Points, in no order, along strands that fork, close into loops and pass close to each other.
Points whose rows are less than 34.9 apart are linked; no others are. Some points are linked to none.
lezi: [ -4  18   4   6  -2  18  -6  -9   4   0   0 -22  -9  12   1   0  -2  -3
  20  15 -14  20]
tov: [ 17   4   8  27   6   7 -10  -4  -3  11 -15 -10  -8  -4  12  -6  -5   6
 -12  -3  -8  -6]
fefas: [ 11  -8   6  14  13   0   3   7  -1   1  -4  -3  -2 -10   1   4   1  18
 -14 -15  11 -13]
bisan: [ 11  -1   3  -8  16  17   3  -3 -12   5 -24 -22 -15   7  -4  10  -9  -2
  -1  16  -9  -1]
labi: [  6  -2  -3  20  20 -22  12  -8  13   9   5   5  16   2   0  10  -9 -14
   4  -4   9 -13]
lobod: [-20  -6   0   2 -24   7  -9  -1  10  -8   2  11  -8  10 -11 -10   6 -15
  -8 -17   1  28]
fisez: [-15 -20   4 -20   2 -25   8 -11   1   8 -14  26   0  -1   5 -11  -9 -11
   3  11  -9   5]
muk: [-16  -2   0 -21 -14  -4  -4 -10   4   0   3  27  -9  11 -11 -13  -4 -19
  -1   2  -5  18]
vad: [  2  -1  11  -3  29 -13  10   9   5  11  -7   6   6  -5  -6   1  -7 -11
   9   5  -3 -22]
Sek: [  2  -6   7  10  27 -16  16  -3   7   9   1   2   9  -1  -7   8  -7 -18
   9  -3  13 -23]
vugi: [-13 -14 -19   2   6   6  -2  26  -2 -10  -5  -1   5  -8   4   7  -1  -3
  -6  -6  -5   5]
sakad: [ 18  14   9  -8  -7  -1   1 -13   8  10  22  14   8  -4   3   3  -2  -1
   9   1   0 -24]
Sufev: [-20  11   5  -1 -14   8  -7  -2   5 -15   6 -15   3  -5   0  -3  27  10
   9 -10   6  19]
rud: [11  3 -3 14  6  2  1  5 -3 -2 -5 -8  0 -7  2  5 -3 24 -7 -2 -3 -2]
lita: [  0 -15  -5  -8   9 -14   9  14 -18   0 -10   4   3   1  -7   4   8   4
  -3  -2   3  -5]
mizil: [  4   8  -5   9  -9 -16  -4   7   1   1   4  10  12  -7   4  -5  -4  13
   0 -14   1   5]
Bitak: [  7  -3   6   4  12  17   0  -2 -15  -4 -22 -30 -12   7   5  15  -7   4
  -3  13  -8  12]
vesed: [ -3 -10  -2   5  25  20  -4  18  -1  -4 -14  -7 -14 -17   3   1   3  12
  -7  -9  -3  -3]
Naser: [ -2   3  -8 -11  -3  26   1  -1   0  -8   6 -18  -8   6   5  11  -9  -2
  11  27  -6   2]
mumud: [ 10  15   8  11  -3   4   0  -8  -4  -2  10 -17  -1   4  -7   7   3  23
  10   5   1   4]
fisup: [-10 -28   8  -8   7 -30  15   2 -15  12 -14  13   2   3  -1  -5   2 -11
   8  -1   7  -6]
Zuvu: [  7  17   4 -10  -6 -23   3  -8   9   9  14  19  15  -2  -2  -8 -11 -12
  12   1   7 -10]
Vudu: [  2  12  -6  -4   0  24  -2  -7  -2   0  -5 -16 -11  12   5   2 -11  -7
  14  26 -13   6]
Rezu: [  3   2  -1  14   8 -29   8   3   9   7   3   8  20  -2   1   3 -12  -5
   4  -6   7  -7]
zosak: [-12   7  11 -29 -21  15  -7  -9   5  -1   4  28  -1  -4   3   0  13 -18
   1 -15 -11   8]
lusa: [ 21  10   8  -9   4   7   0  -8   5  11   8   7   2  -7   8   5  -7   8
   3   9  -8 -24]
zoku: [ 11 -17  -2   5  -3 -26  11 -10  -8  11  10   6  11  11   0   5   3  -7
  -6  -7  19 -10]
Laf: [-15   9   5 -31 -21  17  -6  -7   9  -2   5  17  -8   0  -6  -8  15 -23
   0  -5   2   4]
Rup: [ -8  -8  -8   6  -5  20  -3   6  -6 -22   9 -23  -1   0  10  14  -4   9
  -2  12   1  13]
vanib: [-12   1  -7  -9 -30  12  -2  14   7 -14  13 -10   0   7  -9  -1  -8 -18
   2   6   3  10]
sab: [ 16 -13  -3  12  -2 -15   8  -7  -9   2  11   2   6   6  -2  10   5   6
 -13 -13  20  -9]
Tus: [  0   2 -13   3   8   3  -8   7   4  -8  -5  -1  -8 -18  14 -16   2  25
  -7   5   5  -9]
Pilu: [-11 -23 -15   2 -12   5 -10   3 -12 -12  -3   4  -4  -5  14  -7   9  12
 -16  -4  -1  11]
noz: [ 20   9  10   1   7   8   1 -10 -11  12 -19 -17 -11  10  -4   4  -8  -2
  -4  15  -8  -9]
Kasav: [ 20  13   3  11   6   0   1  -5   1  12  -3 -10  -2  11  -6   1  -8   4
   2  13 -11  -6]
bal: [  8  24   9 -15  -7  -5   0  -8  17   7  16  15   7  -3  -6 -10  -1  -3
  15  -3  -1  -9]
giziz: [  3   8  -3  17   3  14  -9   0   4  -4  -5  -8  -6  -8  13  -1  -4  20
  -2   3 -10   7]
Redad: [-13  16   7   2  -4  11  -3  -4   3 -13   9 -22  -1   0  -4   4  18  11
  16   3  -1  21]
ses: [  2  -3  -3   0  27   3   6  17  -3   5 -16  -7  -4   0  -9   6  -3   3
   2   3 -11  -3]
zuz: [ 10 -14  14 -13  11  -8  11  -4  -6   7   6  16   7  -9   5  12   4  -7
  -4  -4  12 -35]
Defa: [  0   6 -13 -11  -4   9   4   2  -7  -7   6 -12  -1   2  -5   8  -1   9
   7  19  -3   5]
tevel: [-17   9   5  -5 -20  -2  -1 -11   2  -5  -7  -6   2   6 -12  -7  32   4
   5 -12   5  20]
niza: [ -4   8 -11  -3 -13 -10  -7   3  -3  -5   5  12   6   1  -4  -6   2   4
   3 -13  -2  19]
kif: [ 18  13  -1  14  -2  -7   5 -11  12   8  21  -2   7   8  -9   2  -3   3
   5  -1   6  -8]
rapub: [ -5 -11   8  10  31  12   0  21  -4   1 -14  -4 -13 -10  -4   2  -5   3
   3 -13 -12   0]
papo: [-13 -20 -17  -5 -12  -6  -1  11  -7  -4  -1   8   4   8   1  -3  -2 -12
 -10   0  -8  13]
Daso: [  8   6   8  -5  19  -6   2   2   8  18 -10   8   6  -3   5  -4 -13 -11
   6  11 -13 -22]
tor: [  8  13   6  19   0  16 -18  -5  -3   4 -10 -10 -11  -6  19 -13  -5  15
  -3   6 -10   4]
rerel: [-22  -5   2   4 -29  12 -12   6   7 -17  10  -7  -5   3  -3  -6  10 -13
  -5 -12   6  20]
Buda: [ -5  19 -14 -13  -5  -4  -2   5   6  -4   7  10   6   0  -9  -4  -8  -5
   9   1  -6  12]
reru: [  7  -8   7  31  28  -6   4  -2  13   9   0   1   2  -5   6   5  -4  -4
 -10 -19   9 -14]
lemob: [ -6  -5 -13   4  17  17  -9  14   3  -9 -12  -6 -13 -17  15  -9   1  13
  -7   5   3  -8]
bovo: [  2   0 -17  -7  12   9   7  11   0  -3  -9  -8   0   2  -3   7  -7   2
   0  14 -10   1]
lalag: [-18 -22 -18  -8   4  -6   2  23  -7  -7  -5   3   5   1   1   1   1 -14
  -8  -7  -4   6]
Dolu: [-13 -10 -13 -11 -23  -1  -5   9   1  -9   9   7   0  11  -7  -6  -8 -22
  -9   2  -3  12]
kaz: [  8  12  -4  -6  11   2  -3   0   3  17 -15   0   1   4   3  -7 -14 -12
   5  15 -23  -5]
nerop: [ 22   1  12  -5  15   6   5 -10   3  14  -2  -1  -3  -2   1  11  -7  -5
  -5   8  -4 -33]
sakel: [-18  -4   0 -11 -16   3  -1  -9  12  -1   0  17 -13  17 -17 -12   4 -20
  -5  -5  -2  24]
Kuvug: [ -1  -1  -1   7 -19   0 -13  -6 -10  -6   6   5  -3  -5   5 -12  17  23
  -1 -10   2   8]
Pote: [-10 -10  -3 -16 -10 -21  -1  -9  -2   3  -5  27  -2   8  -3 -12  -9 -10
   0   7  -8  15]
popev: [ 22   7   0  22   9  -6   4  -9   7  13   5  -9   4   9  -5   5 -10   0
  -5   1  -2 -11]
Nes: [ 12  -6   8 -17  -1 -12   6  -2  -5   9   5  17  11  -7  10   3   0   1
   1   1   4 -26]
met: [  6 -13   7  22  25  -4   4   2   6   0   6   3  -1 -12   4   3   1   2
 -11 -24  20 -19]
guso: [  2   7  -3   5  -9   2 -11  -1  -2 -10   8   3  -3 -15  10 -14   7  28
  -2  -2   7  -1]
Gev: [-18  18  -1 -23 -18   8  -1  -4  13  -4  -3   8  -4   6 -19  -5  18 -23
  -2  -3  10  14]
nol: [-12  23  -9 -17 -12   6  -4   5  13  -6   7  10   1   2 -18  -5  -1 -16
   8  -5   2  16]
dila: [  0  16   9   7  -1  14  -4  -7  -1  -4   4 -20  -5   5  -3   4   4  17
  16   8  -8  15]
nugi: [  6   3   2 -12  -1 -25   6  -1  -1  10   4  19  16  -6   7  -3  -7  -7
   6   5   6 -18]
veme: [-22   9   0 -13 -21   3  -2  -7   8  -5  -9  -3  -2  10 -16  -6  25 -14
  -3  -6   6  22]
peseb: [  3   0 -10  -3  -9  -4   0   3 -17  -8   5  -6   2   5  -5   5   8  18
   0   2   1   9]
fozaz: [-21   2   6   2 -30  14  -3  14  12 -17  12 -19  -1   3  -5   1   4 -12
   6  -5   7  15]
gipos: [ 16  -8  12 -10  19   2  10  -8   6   8   6   8   3  -6   0  15  -3  -6
  -6   1  10 -36]
gokiv: [ 13   0   8  30  17  -2  -5  -1   6  17 -11  -2   2  -1   6  -2  -5  -8
 -11 -14  -4 -12]
Nuta: [ 10  18   5  17  -9  -1   1  -6   6   1  15  -6   4   0 -11  -1   7  19
   9 -10   3   2]
zatom: [  0  -3   9  10  11  21  -4  -7 -10 -12 -13 -29 -13   2  17  13  -8  15
  -6  10  -4  16]
Futof: [  1 -22   5  -1   5 -29  12  -4 -12  13  -2  11   9   4   0   0   2 -12
   1  -2  15 -13]
vami: [  5   1  -3  19   3 -19   1   5   9   3   7  10  15 -13  11  -3  -4   8
  -3 -17   8  -8]
ref: [ -1  -5   2   5   6  16  -1   1 -11 -19  -2 -26  -8  -6   9  18  -1  23
  -8   7   3  13]
Lel: [  0 -12  -8   6 -13  -6  -4   0 -17  -2  -1   6   0  -1   8  -5  10  21
  -9  -6  -1   9]
larez: [ 19   2   1  -5 -11 -10   8 -10 -13   4  12   1   3   7 -10   2   5   9
   0   7  11 -12]
balez: [-15 -19  -1 -20   7 -21   6   6 -13   3 -14  19   5  -2   2  -7   2 -15
   8   7  -4  -5]
zopit: [-13 -17 -10   3 -19  13  -7   6 -12 -19  10 -13  -5  -2  12   6   6   8
 -11   2   2  11]

How many points has the smallest loop of links through each point below? Write 0 if it is on no loop.
balez | 0
kif | 20
vesed | 11
Zuvu | 9
fefas | 8

A piece is two or more points that can be reached from each other along the links. Count, over all rows, the pieces, the separate loops (a circle has one, a figure eight two, a Y none), the forks (points with three links) and the tips (points with one).
pieces | 4
loops | 4
forks | 4
tips | 4

Name the points in between on the shortest way along the links from the first point to the second, in order.
niza; vesed | Buda, nol, Gev, veme, tevel, Sufev, Redad, dila, lezi, Vudu, Naser, Defa, bovo, ses, rapub
vad; kif | Sek, labi, Rezu, vami, mizil, niza, Buda, nol, Gev, veme, tevel, Sufev, Redad, dila, mumud, Nuta
kif; Rup | popev, Kasav, noz, bisan, Bitak, zatom, ref
fisez; vanib | Pote, muk, sakel, lobod, rerel, fozaz
lobod; sab | sakel, muk, Pote, fisez, balez, fisup, Futof, zoku
